Each row is a point on a tangle of strands that fork, close into loops and nearly touch. The rows are in no order.
(in the rows, 128 means zero)
Points whose rows are less than 176 apart are linked; no others are.
j_4: [146 120 110 102  75 130 100 181 108 161 173 118  90  91 109 163 138  92
 121 147  42 122 147 111  84 126 135 147 144 172 121 115 173 115 137 156
 185  87 169 101  89 118  97  95 124]
j_82: [151 123  98 188 105 111 168 133 121 173 147 116 127  77 182 140 113  57
 136 132 109 132 125  55 131 114  87 163 133 176  80 107 168 114 125 156
 151  81 166 104 136 117 113  72 109]
j_649: [120 153 126 148 136 149 131 177  97 112 171  77 100 139 129 139 100 175
 144  88 162  63  53 180 126 120 107  73 173 140 134 130 115  85 116 137
 150 173  88 157 104 104 180 173  87]
j_964: [123 154 138 162 175 153 110  77 127 158 162 182 131 142  79  87 169 165
 122 151 117  98 128 167 136 102  88 157  72  92 133 135  77 142 145 111
 115 138 130 149  85 128 143 128 134]
j_995: [128 160 140 109 180  91 143  91 124 195  87 148 154  99 108 103 140  96
 172 129  99 184 166 122 107 171 168 120 108 104 104 194 124  93 133  89
 127 160  79 106 183 152 106 159 141]
j_604: [137 150 130 169 162 135 123  74 111 111 112 125 130 146 119  55 122 115
  33 111  85 132 158 131 153  81 116  99 127  97  84  34 139 108 110 133
 120 130 131 114 166 115 110 101 114]
j_963: [139 138 107 179 175 124 126  75 123 128 109 125 131 106 145  74 151 113
  94 119  96 142 153 144 153 107 117 148 107 104  95  82 138 134 100 160
 104  99 127 114 155 133 116 137 172]
j_554: [158 128 129  81 136 145  93 139 111 125 142 154  82 123 126 164 147 126
 134 110 128 130 161 137 104 103 174 154 124 146 167 162 169 118 131 126
  89 153 129 121 146 114 152 106 165]
j_33: [113 122  89 159 140 106 139 137 150 113 109 133 165 117 117 137  85 150
 105 111 117 183 107 102 126 141 127 130 170 125 113 101 161  73 107 101
 158 143 104 141 152 128  85  58  87]
j_119: [165 159 128 152 194 129 132  84 123 140  52 106 147  82 138  86 162 115
 116 102 129 129 124 108 129 138 153 117 101  90  67  91 164 109  93 167
 121 151  88 121 183 151  90 132 138]
j_313: [108 100 158 111 100 154 123  88  87 153 194 145  98 150  80 129 118 157
 101  93 130 119 156 144 133  88 130  92 129  57 149 118 167 102  71 152
 153 162 170 149 149  89 146 138 135]
j_357: [178 153 120 206 130 105 127 100 108 196 162 141 121  92 150 116 148 149
 105  93 153  86  99  88 120  90  79 156 103 138  83  84 163  85 115 128
  99 118 147 160 134 128 125  65 134]
j_126: [122 115 104  93  95 131 127  86 162  57  56 148 145 177 142 113 126 117
 118 155  93 140 125 133 158 129 125 168 120 129 145 125  68 160 180 100
  96 139 130 115  85 123 124 110 146]
j_524: [148 140 130 155 162 118  97  96 104 161 180 125 100 108  99 100 157 135
  97 162  51 188 179 161 123 113 111 171  60 132 116  94 184 111 123 157
 114 119 124 111  99 141 131  84 140]
j_908: [158 119 118 114 132 121  91 155 102 128 202 122 111  77 127 117 171 105
 163 144 102  94 144 107  89 159 115 163 105 149 117 124  96 148 134 131
  90  31 119 124  87 161  99 128 141]
j_652: [103 168 164 104 113 113 111 138 143 154 111 113 132 124 126 155 141 148
 207 141 214 140 126 168  96 166 128 117  92 163 177 191 111 170 127 146
  93 129  98 134 110 192 162 180 127]
j_261: [108 108 109 120  74 166 126 119  88 124 175 185 100 161  93 169  95 112
 101 109 130 122 159 104 140  77 133 100 162  35 177 139 153 113 114 124
 166 165 174 156 124  84 129 123 171]
j_778: [141 147  61  91 117 111 124 169 116 150 100 115 110  81  87 154 115  79
 162 156  84 174 157 108 116 135 146 127 165 158 128 146 180 122 141 127
 197 142 154  82 104 162 110 149 183]
j_231: [147 120  91 137 105 133 144  90 114 119 169 119 110 129 165 109 119  89
 158 119 115 111 135 150 175 112 137 171 149 132 120 158 105 143 124 155
 112 120 147  96 134 128 176 171 167]
j_800: [116 134 164 119  91 124 174 105 169 165  83  92 142 136 168 118 126  89
 152 158 113 115 134 114 177 105 125 131 102 156 122  92 132 123 155 155
 143 164 103 110 135 131 124  97  94]
j_852: [160 126 157 152 169 153 135  90 125 210 125 140 128 129  78 102 131 165
  90 148 105 147 193 138 148 120 139 112  92  70  90  64 225  83  96 173
 126 186 121 125 157 132 119 112 144]
j_624: [119  95 118 133 157 160 100  99 115  82 158 151 144 176 109 108 110 186
 129 111 169 127 111 181 132 150 124 155 137 115 167 141  70 169 126  92
  51 113  79 154 114 125 195 134 133]
j_719: [103 108  99 102  95 110 130 136 104  62 201  95 100 101 140 160 129 142
 193 114 159 142 137 116 111 141 114 135 107 151 123 109 105 106 157 154
  55 116  86 128 117 123 125  80  53]
j_662: [100 136 115 197 157 104 125 165 130 108 102 115 139 126 120 110 111 172
  99 157 140 185 102 141 124 146  54 118 107 162 142  79 127 172 125  83
 149  79 147 132  93 175 139 113 144]
j_81: [171  79 112 143 138 113 151 118 148  91 112 144 159 179 164  93 104 161
  95 113 154 116 105 119 183 145 118 160 154 158 123  79  97 145 136  52
  89 109 142 129 151 129 164 104 171]
j_976: [100 138 147  66 122 106 126 111 136 107  77 105 156 152 142 103 128  93
 124 181  89 128 158 156 146 153 138 139 111 147 146 124  52 144 155  98
 116 131  83  91 115 157 128 147 117]
j_635: [ 82 106 124 154  57 144 159 127 102 160 190 150 112 167 103 156  76 118
 150 121 156 122 128  95 159 102  88  95 178  59 151 143 139 134 137 119
 197 161 156 158 113 101 142 154 114]
j_648: [109 125 104 113 120 153 126 110 134 151  60 139 139 122  56 142 139 123
  90 117 122 102 146 121 146 111 146 123 146 104 218  99 135 139 128 119
 206 144 147 172  89 130  82  93 156]
j_659: [131 209 117 124 128  79 113 131 128 174  88 103 130 100 144 142 160 133
 186 171 172 141 105 172 110 155  96 144  82 180 127 173  98 150 138 147
 107 129 103 115  89 203 150 176 153]
j_994: [139  96 160  61 111 134 112  99 127 158 129 184 148 150  86 120 183 150
 162 147 157 103 165 138 136 147 132 140  59  71 150 137  71 134 140 108
  84 152 116 153 103 127 120 138 158]
j_979: [180  93 145  56 113 144 109 151 144 128 138 112 110 138 148 176 119 117
 178 122 176 129 166 137 132 134 193 142 130 162 152 158 157 146 109 152
  69 160 120 101 166 139 173 142 160]
j_455: [114 108 131 125 137 101 145 167 130 103 107  63 162 111 129 131 107 120
 150 116 191 114 103 111 153 149 120  62 140 146 140  44 132 106 100 105
 142 110  99 146 152 141  81 100  89]
j_677: [145 124 182  58 118 131 100 157  97 149 139 197 118 153  96 136 182 151
 126 175 107 118 169 118  89 116 127  96  72  95 118 158 120 124 169  74
 104 160 133 129 122 118 128 152 158]
j_419: [163  50 100 111 120 156 118 117 117  77 151 152 131 196 126  88 114 159
 113 116 151 127 118 130 167 149 116 150 147 127 170 103  79 187 126  60
  67  96 134 141 133 118 172 121 194]
j_122: [ 75 190 123 153 161  87 126 129 141 149  68 108 156 123 163 129 145 119
 166 182 189 148 109 149 143 139  74 115  92 157 119 142  78 150 150 134
 116 145  75 137 105 183 127 133 121]
j_253: [132  97 136  83  84 131 134 136 111  55 172  99 118 124 119 110 120 131
 139  90 116 135 138 104 117 131 154 128 132 131 113  54 109 111 135 113
  61 105  78 123 133 111 106  74  63]
j_840: [139 153 143 174 145  83 109 128 108 163 135 114 126 120 112  95 149 142
  75 156 139 144 134 123 115 129  73 115  97 160 127  75 146 145 113  75
 142  73 161 141 120 152 116 127 194]
j_642: [ 92 113 158 158 100 128 149 118 166  96  86 110 134 148 184 111 106  76
 103 128 111 128 107 104 146  93 132 133 130 155 113 124 141 137 146 171
 144 121 129 118 143  92 117 102  56]
j_338: [153 157 143 119 102 143 141 121  89 157 110  90 130  96 138 137 154 127
 165  85 149  42  72 143 130 135 127 102 134 113 118 123 113 117  94 156
 178 145 121 140 141 127 130 186 145]
j_206: [143 150  72 112  82 138 120 165 116 148 167 136  73  62  96 170 120  82
 171 124  68 175 134 116  79 127 137 167 166 151 135 160 182 118 154 175
 179 107 153  98  96 152  99 133 146]
j_388: [ 59  88 114 142 162 153 101 185 151  68 187 123 108 141 130 172 116 146
 120 183 165 170 164 137 119 121 117 111 108 155 161 174 130 146 123 172
 131  97 147 142  94 123 134 102  84]
j_703: [164 120 158  93 116 156 120 164 118 144  83  95 139 123 114 167 157 142
 156 119 150  58  88 150 115 159 150 129 129 139 153 124 101 170 123 154
 181 129 117 140  95 149 106 169 144]
j_28: [180  86 128 118 103 142 151 125 130 142 201 138 123 129 137 122 126 156
 167 143  87 115 127 148 159 158 136 194 127 125 106 175 122 155 121 144
 113 119 159  92  96 117 177 163 159]
j_171: [118 172 153 168 140 135 150  78 138 183  87  97 134 136 136 104 119 105
 139 145 111 135 156 153 171 103 136 142 114 135 107 131 109 134 142 163
 139 186  73 112 135 146 149 122  82]
j_942: [100 120 141 224 152 134 165  94 156 133 112 110 146 122 133 121  96 168
  94  93 136 177 100 156 132 157 133 149 151 135 138 151 172 156  70 181
 179 126 154 145 164 115 117 129  73]
j_625: [152 115 135 102 127 170  91 199 115 173 142 103 100 112  99 162 152  96
  90 150  77  61 117 131  92 127 165 128 158 163 127 119 114 131 128 141
 204  81 162 122  89 134 103 130 130]
j_547: [ 85 150 155 179 163  94 147 137 156 124 111 127 146 157 146 103 124 163
 123 157 185 160  97  91 132 113  94 101 102 116  80 119 113 119 172 107
 113 150 101 142 156 151 130 115  49]
j_182: [153 139 174 112 138 108 122 199 124 147 165 111 113 121 146 129 132 142
 134 140  80 137  86 119  79 166 153 112 144 126  45 162 147 112 125 112
 128 132 130  88 146 138 153 196 116]
j_762: [102 179 124 105 186  85 127 101 153 133  59 149 163  96 139 142 126  60
 156 118 142 172 159 135 143 144 188 103 152 155 135 232  97  97 132  98
 123 152  87 108 181 142 122 156 152]
j_494: [128 155 124 126 155 105  76  89 129 136 170 149 120 130  94  81 178 116
  99 192 103 192 191 160 124 125 107 173  53 139 132  99 107 143 151 128
  66  76 106 119  82 169 122  95 130]
j_438: [135 129 179  96  69  92 149 131 127  93 121 111 142 139 129  92 138 114
 126  98 123 139 110  87  96 132 124  91  98 130  93  50 125 107 146  70
  89  94 114 120 148 116  98 106  79]
j_219: [128  96  83 117 137 141 127 186 105  96 188  85 110  95 146 178 115 138
 192 100 205 102 110 112 116 150 108 115 164 173 135 105 116 109 136 136
 100 107  93 143 136 148 141 107 103]
j_39: [150  95 122 152 158 155 119 107 109  80 185 112 135 108 122 120 118 192
 142  76 184 117 117 148 117 150 142 146 133 116 142 113 120 138  86 136
  49 111 105 151 160 135 161 128 132]
j_360: [141  97 145 124 124 138 135 183 143  98  70  92 139 130 147 149 114 139
 132 100 209  96  99  69 129 133 138 103 140 158 152  73 139 169 121 127
 138 119 132 139 151 132 115  94 120]
j_574: [125 133  92 145  78 100 158 143 116 143 171 150 122 122 183 166 109  94
 146 138  97 108 108  76 143 114  96 129 161 131  74 132 144  69 134 144
 137 141 152 122 126  83 119 100  92]
j_919: [176 111 165 101  99 143 117 161 120 145 104  83 136 122  92 138 165 127
 118 131 105  56 109 137  92 162 156 159 139 169 174  99  83 172 132 148
 180  56 142 139  75 145  76 127 121]
j_965: [143 110 108 125 157 147 117  60 126 138 186 184 134 143  85  77 159 152
 120 161  93  94 156 120 183  88 108 143  84  53 108  91  79 104 139 132
  85 141 118 156 101 108 122 102 131]
j_8: [119 126 100 108 125 115 130 121 113 128 120 119 141 101  96  92 110 118
 168 110 134 190 151 122 103 178 135 138 140 139 155 119  92 168 157  63
 100  93  65 123 145 182 119 114 145]
j_829: [156 118 124 133 179 142  80 125 124 147 153 190 113 133 139 157 158 120
  59  88 124 120 175 118 112  96 167 149 122 150 156 166 160 106  89 113
 106 122 171 149 157  87 144 104 191]
j_830: [109 105 101 119  64  89 177 122 156 138 158 140 182 115 156 127  95  93
 141 141  70 121 123  94 166 143  92 112 133 118  54  56 144  53 124 157
 152 123 138 123 121  77  83  97  85]
j_879: [122 143 131 136 200 125 102 118 135 110 107 120 147 122 169 114 160 108
 104 141 140 132 143 152 118 137 132 131  86 127 106 130 105 172 104 155
  80  92 106 118 127 171 111 148 143]
j_633: [145 118 108 169 138 123 108 113 114 183 203 185 102 130 149 121 120 104
  63 139  97 138 184 103 127  94 128 161 156 141 126 151 183 110  93 120
 128  97 201 121 158 101 137  95 208]
j_527: [130  97 111 128 131 137 125 115 125 135  88 140 146 118  67 115 167 143
 105 137 123  90 130 104 138 132 103 139 108  92 191  47  81 174 133 119
 172  87 144 174  76 133  53  99 158]
j_369: [112  87 147 104 166 154 104 180 145  98 159 106 131 148 132 153 111 121
 133 147 138 118 136 162 100 152 186 137 151 169 169 202  94 156 137 128
 104 111 102 124 111 121 160 155 108]
j_278: [ 68 160 135 166 127 105 160 125 168 104  92 128 155 123 162 128 107 151
 160 146 187 187  98 134 128 123  91 137 125 160 131 144 111 165 156 133
 111 131  98 142 134 153 140 124  68]
j_385: [ 98 141 139 131 151 156 130 149 114 112  98 145 115 168 124 127  96 113
  98 161  88 127 159 122 146  73 118  89 133 115 133 101 167 124 168 114
 145 204 107 124 119  92 136 110 105]
j_646: [136  95  74 137 122 143  92 148  97 106 228 147  69  96 118 140 150 122
 141 116 108 128 141  94  82 100 116 150 136 118 138 139 128 149 128 141
 112  34 164 132  90 126 128 124 152]
j_688: [136 124 175 122 112 164 172 145 138 125  92  96 122 169 161 126  83 104
 106 126 114  95 119 120 167 111 152  77 162  95  91 108 169 174 100 160
 187 169 169  81 164 110 149 209 128]
j_34: [119 155 200  54 137 119 116 134 136 102  63 121 143 181 124 109 131 135
 119 169 110 121 131 184 106 173 145 110 112 118 138 167  88 171 148 104
 107 157  95  82 137 170 139 200 122]
j_197: [120 172 168 188 158 117 162 115 139 173 115 133 139 129  98  99 135 195
 149 146 199 149  94 125 131 106  77 105  96  82  92 112 136 137 150  99
 137 180 111 156 135 171 144 135  82]
j_838: [103 134 113 173  75 100 148 127 150  99  97 150 167 149 123 130  40 132
  82 104 102 169 101 104 115 128 108 106 176 113 122  74 179  90 109 105
 180 125 166 122 153  88 108  70  94]
j_365: [ 69  97  86 142 135 132 120 138 115  86 212 122 118 104 131 151 118 132
 161 156 135 155 150 138 127 115 101 152 117 127 144 158 100 120 159 150
 107 108 108 139  92 120 124 103  73]
j_350: [147 113  75 140  99 103 116 113 100 154 198 139 105 102 131 125 138  83
 112 113 102 131 172  87 120 114 120 154 145 138 129 122 141 107 106 125
 125  56 183 126 140 106 101  99 188]
j_161: [156  89  75 134 123 100 138 160 135  88 105 122 157 121 156 123 122 157
 119 124 122 119  86  96 146 153  89 148 145 173 105  64 118 123 138  84
 101 100 152 129 101 113 124  84 158]
j_62: [120 146 108 132 172 119 103 104 107 148 134 149 114 112  84  92 156 102
 113 156 109 167 176 126 100 153 110 166  99 149 170 115  87 177 172  80
  89  82  76 132  88 170 114  83 157]
j_409: [135 109 118  62  49 140 120 103 129 106 107 163 116 158 108 129 149 143
  98  90  59  93 106 112 115 117 145 146 159 106 150 130 104  98 155  97
 134 119 169 131  92  77 114 135 161]
j_789: [143 111 147 132 115 146 147  95 127 159 165 148 118 155  84 135 108 164
 162 104 156 140 153 147 152 124 147 123 143  84 163 157 177 118 113 119
 137 208 128 134 160 113 174 133 135]
j_91: [121 205 133 155 169 137 114  92 133 144  70 173 128 133 186 118 171 109
  93 150  86  86 120 168 140  64 127 123 104 141  86 166 111  89 143 154
 104 177 124 130 124  89 159 158 157]
j_819: [127 165 132 121 152 119 110 130 164  90  40 157 109 133 188 157 146 143
 115 122 155 144  85 136 107 120 144 143 127 142 115 207 125 123 132 148
 105 151 152 123 138 111 141 166 148]
j_356: [136 124  77  55  65 135 103  69 125  39  85 129 105 167 106 107 135 134
  95  97  71 137 125 166 147 107 138 136 133 124 155  94  86 126 152  87
 102 121 151 105  88 104 147 128 178]
j_739: [136 137 172 149 118 130 167  86 116 190 148 133 139 154  95  93 125 152
 163 128 170 130 134 129 161 114 112 103  95  71 114 137 138 159 112 107
 124 174 118 128 154 141 168 164 143]
j_263: [ 76 138  88 134 117 136 134 177 122  84 103 130 114 167 121 169  54  73
 119 143 127 130 130 108 153  60 117  53 170 115 155 119 181  97 152 137
 184 194 126 136 119  94 131 112  92]
j_804: [ 96 134  96  96 136 122 146 125 155  86  84 125 138 118 149 151  99  68
 176 113 152 164 145  90 143 131 182 132 172 156 151 193 121 123 149 107
 135 150 104 124 161 139 107 126 131]
j_571: [167 142 141 147 183 152 142  83 146 184  97 131 148 108  82  98 140 166
 131 128 154 125 153 136 166 128 133 110  99  38  79  66 154  90  93 144
 126 189 104 147 182 144  95 118 128]
j_511: [159 146 161  89  91 160 141 147 120 152  96 122 117 164 156 156 114 122
 129  92 122  32  85 130 150 122 150  71 186  91 111 133 126 109 102 138
 182 175 160 123 148  92 150 209 149]
j_914: [178  97 146 167 174 126 127 120 128 146 153 136 151 118 152 106 148 161
 109  79 164  93 123 122 131 160 148 156 131 134 119 121 132 119  73 126
  95 114 134 141 181 132 135 105 145]
j_887: [100 156 164 139 116 126 113 117 120 110 124 134 111 173 131 111 137 126
  67 127 125 130 145 125 135  53  90  92  99 118 117  67 137 106 146 110
 101 145 130 142 127 106 121  83 111]
j_76: [103 135 107 224 146 140 169  82 162 134  94 119 155 123 119  86  89 160
  94 125 122 188 112 130 156 115 106 166 134 111 106 121 176 160 125 155
 155 137 140 129 135 144 134  95  91]
j_211: [109  97 130 142 160 175 113 127 123 117 190 166 133 163 104 137 145 178
 130 144 152 102 134 171 153  98 109 137  97  85 153 156  99 170 139 125
  87 138 119 152  88 122 168 145 134]
j_949: [129 133 134 101 137 154 140 139 163 135  36 133 117 117 162 181 121  81
 133 126 164 110 136 106 145 118 192 149 161 160 182 198 118 161 150 127
 164 157 125 152 131 139 114 120 150]
j_160: [125  77 118  51 125 162 110 149 117  85 149 137 106 165 130 151 118  83
 162 130 145  76 151 137 137 128 163 133 146 116 166 180  49 162 162  99
  89 115 105 110 106 125 162 166 139]
j_867: [164 137 143 187 125 127 134 130  98 158 173 107 122 108 168 139 130 146
  89  78 145  85 101 128 122 114 118 131 154 131  85  95 179  94  60 156
 128 121 157 135 165 100 141 116 131]
j_915: [127 114 122  82 118 137 130 151 159 136  35 126 147 120 118 165 127  93
 108 135 154 122 150 108 151 137 178 112 153 166 197 119 131 155 123 138
 233 122 163 133 124 130  82 109 146]
j_199: [159  76 167  85 108 158 134  96 127 154 125 158 142 134  81 121 163 131
 127 138 146  89 165 110 159 140 131 114  80  71 169  74 112 178 121 125
 133 131 139 157 101 113  85 122 154]
j_559: [148  85 117 112 162 104 130 188 125  99 138  78 163 124 164 142 143 157
 132 155 167  77  95 128 151 174 103  70 112 144  84  49 106  90  81 136
 121 126  98 150 132 122  92 125  96]
j_88: [122 189 134 153 137 124 136 118 125 136  93 140 110 110 168 148 164 126
 112 109 141 122  92 128 118  89 113 125 115 139 121 165 140 105 121 146
 130 165 147 141 126 112 129 130 122]
j_70: [149 125 154  69  98 138 133 160 148  84  78  81 117 121 171 166 119 147
 156  86 229  97  78  89 109 134 159  69 150 159 143 131 127 122 114 133
 130 131 130 137 181 132 130 144 120]
j_968: [133 122 173 110  67 101 167 133 142 128 158  98 162 143 151 105 112 117
 149 115  95 138 133 109 131 153 125  91 122 102  56  82 152  71 109 132
 123 130 117 113 180 101 106 128  75]
j_727: [129 118 158 180 183 142 123 115 104 182 183 157 123 132  88  89 138 150
  81 175  73 162 203 153 133 127 113 120  94  73  87 107 172 133 111 134
 136 153 126 115 136 133 128 124 133]
j_535: [132 124  92 211 139  97 157 113  87 154 190 126 126  65 179 134 125 102
 142  91 173 131 107  61 104 111  62 145 118 145  91  94 151 103 125 149
 107  82 132 148 140 136 104  76  95]
j_754: [150 162 153  69 105 103  99 175 113 146 151 144 107 105 132 141 159 118
 186 131 118 118 101 131  73 137 147 129 108 129  94 198 109 112 166 112
  91 118 128  94 122 142 152 207 140]
j_442: [116 112 126 122 134 147 144 200 146  93  95 107 104 160 153 159  51 100
 134 145 135 129 113  93 141 103 152  62 182 102 115 136 185 140 131 160
 173 167 148 105 149 114 138 161 109]
j_270: [132 140 180 103 154  91 124 140 128 161 117 110 145 129 150 100 143 109
 142 156  90 163 156 141 117 176 164 100 110 122  66 156 147 117 130 117
 130 143 100  88 176 152 124 185 121]
j_101: [105 162  77 113 133  97 141 134 130 125  98 106 115  97  87 135  93 100
 166 153 127 233 162 144 151 141 138 107 149 146 156 146 168 120 120 103
 182 155 126  98 137 182 116 152 180]
j_951: [139 133 188  86 123 128 125 117 135 130  97 116 148 174 113 111 118 154
 133 143 172 124 123 179 107 186 127 133 112 131 184 164  96 215 104 137
 103 113  86 118 117 192 157 173 127]
j_403: [115 146 126 167 129  53 123 133 120 144 163 140 164 113 134  93 140 143
  90 131 132 128 109 102 118 135  74  96 127 133 101 100 111  64 111  72
 149  84 159 158 142 128  90 123 153]
j_220: [110 144 107 176 122  71 145  74 136 132 166 140 173 125  86  97 101 177
 103  99 130 156  86 107 130 139  88 125 151 109 105  84 116  49 108  86
 135 103 140 173 160 128  95  64  80]
j_54: [128 185  78 166 181 134 128 113 125 130 121 126 132  84 113 130 118 120
 134 128  55 126  98 209 152 145 139 144 176 123 100 198 136  77 107 156
 168 180 112 121 113  97 138 177 141]
j_799: [ 97 140 115 223 151 120 166  92 156 132  80 116 142 143 105  81 109 174
 112 139 164 185 105 135 141 136  83 143 116 116 154 101 120 212 122 114
 164  97 144 129 114 179 141 115 124]
j_73: [134 195 104 160 186 142 117 109 142 154  68 132 133  95 182 139 150 105
 107 146  70 130 137 206 166 114 152 141 148 148  76 192 165  70 111 200
 142 196 123 113 125 107 149 172 146]
j_901: [ 60 106 104 102 171 167  93 198 167  53 137  95 119 135 128 173  86 148
 110 171 157 168 147 186 103 154 174 111 155 167 167 189 109 150 124 175
 124 114 116 133  96 141 130 144  76]
j_109: [120 130 127 160 187 168 102 129 138  94  76 137 128  70 179 145 159 139
 107  94 186 115 117 102  62 138 150 148 114 134 126 153 135 184 113 164
  76  77 124 135 147 156 124 133 152]
j_413: [ 90 137 175 203 132 152 162 117 151 135 122 121 120 164 126 138  92 164
 108 101 140 131  99 167 129 115 144 116 154 118 159 179 160 148 109 186
 195 177 137 161 145  90 138 131  48]
j_594: [ 60 164 123 138 143 114 113 140 127  76 125 120 130 133 166 147 154 110
  93 142 124 136 114 108 127  68  92  79  94 126  99 136 113  85 142 141
 119 133 129 141 108 105 111 130 101]
j_184: [158  65 111 118  29 139 154  98 132 106 209 133 102 133 119 130 110 158
 162 105  91 130 119 136 159 143 132 203 142 125 163 151 133 154 134 124
 131  91 177 123  95  95 142 117 118]
j_577: [174 106 118 107 117 106  87 168 122 125 183 137 117 123 154 126 174 150
 120 151 107  88  94 102  84 156 114 155 112 177 102 129  99 107 126 106
 101  45 194 116 121 119 130 133 161]
j_368: [135  84 140  39 115 163  95 134 132 105 125 165 141 143  87 151 179 130
 139 123 129 108 139 145 104 159 168 137 113  96 189 182  72 141 143 129
 112 120 130 142 111 125 112 153 143]
j_847: [174 123  99  99  89 100 110 150 122  80 155 117 122 110 142 130 159 159
 135 145  89 100  92 123 124 140  85 146  90 165  95  74 117  89 134 128
  93  87 155 117  72 108 120  90 126]
j_44: [127 140 138 126 176 157  97 152 153 101  54 173 139  85 194 170 160 122
 130 106 152 108  84 113  45 148 166 137 137 135 120 221 106 163 139 172
 100  94 132 126 144 127 142 186 145]
j_618: [129 138 111 135 148 151 105 162 128 164 134 118 119  98 117 128 143  98
 111 134  63  81 114 163 126 145 149 156 173 143 114 171 118  98 111 153
 183 128 134 123 103 110 126 157 129]
j_808: [103 164 139  79 127 107  96 162  92 136 119 148 113 128 116 149 160 118
 153 134 139 122 123 124  86 118 112  77 101 117 128 172  98 117 174  73
 101 141 116 121 112 142 149 171 171]
j_938: [151 100 143  32 100 122 120 147 146  64  80 106 127 119 157 166 127 157
 168  92 190 141 107 109  96 164 202 127 126 151 151 171 142 121 121 135
  79 126 144 117 180 130 133 150 147]
j_49: [159 110 112  71  16 130 131 119 101 113 170 141  83 145 112 143 121 134
 177  80  89 110 109 127 127 115 130 165 158 114 153 150 130 108 161 108
 119 146 154 122  88  98 153 140 143]
j_285: [133 137 142 141 140 114 122 140 121 177 140 139 114 123  99 105 132  78
 116 148  55 162 184 102  77 130 143 181 126 166 146 154 140 168 193  68
 129 104  87 107 107 142 122  97 135]
j_764: [135 147 120 191 149 138 169  74 118 165 132 118 122 130 153  90 111  88
 162  88 126 127 137 136 137 111 138 179 143 130 132 173 135 173 155 151
 124 151  98 111 144 135 179 144 121]
j_210: [ 88 101 149 137  44 127 166 107 164 146 106 160 144 192  92 133  64 111
  82 114  83 158 146 118 133 106 127 131 157 113 160  75 167 130 131 103
 185 115 171 129 142  78 124  72 101]
j_186: [104 145 129  89 122 112 141 117 146 123 110  90 139 108  62 118 120 136
 178 125 132 206 151 146 119 167 140 119 127 125 150 123 142 139 132  98
 151 143  83 114 163 178 114 128 118]
j_85: [ 73 127 177 160  71 135 172  92 152 137 123 116 124 171 117 121  87  99
  94 108 106 144 119 120 132  94 143  91 144 104 143 140 155 126 126 154
 183 144 154 134 147  70 119 117  55]
j_833: [142  93 108 107 135 146 134 191 119 111 166  65 117 131 138 168  99 154
 158 129 170  60  74 155 158 161 110  99 159 176 123  98 115  80 104 145
 143 159 103 135 115 114 136 128  99]

A piece is all that can be reached along the links. How many separate loops has the piece of each point below (a circle has one, a figure eight two, a Y none), and how many tips (points with one link)?
j_677 => loops 2, tips 2
j_44 => loops 3, tips 1
j_547 => loops 1, tips 1

A fork is a point with three links, a tip a point with one. Leave the first point through the second and follow the links. Name the first fork or tip that comes.
j_527 / j_648 => j_994
j_646 / j_350 => j_833
j_409 / j_49 => j_85
j_253 / j_438 => j_624
j_85 / j_642 => j_635
j_867 / j_357 => j_719

Name the points in between on the shortest way along the links from the first point to the second, in order.
j_951 / j_76 => j_34, j_976, j_126, j_356, j_409, j_49, j_184, j_28, j_231, j_764, j_171, j_800, j_642, j_85, j_413, j_942
j_915 / j_455 => j_648, j_527, j_199, j_994, j_368, j_160, j_369, j_901, j_388, j_365, j_719, j_219, j_833, j_559
j_965 / j_270 => j_964, j_211, j_624, j_39, j_914, j_867, j_357, j_535, j_82, j_574, j_830, j_968, j_438, j_253, j_719, j_365, j_388, j_901, j_369, j_160, j_368, j_994, j_677, j_808, j_754, j_182
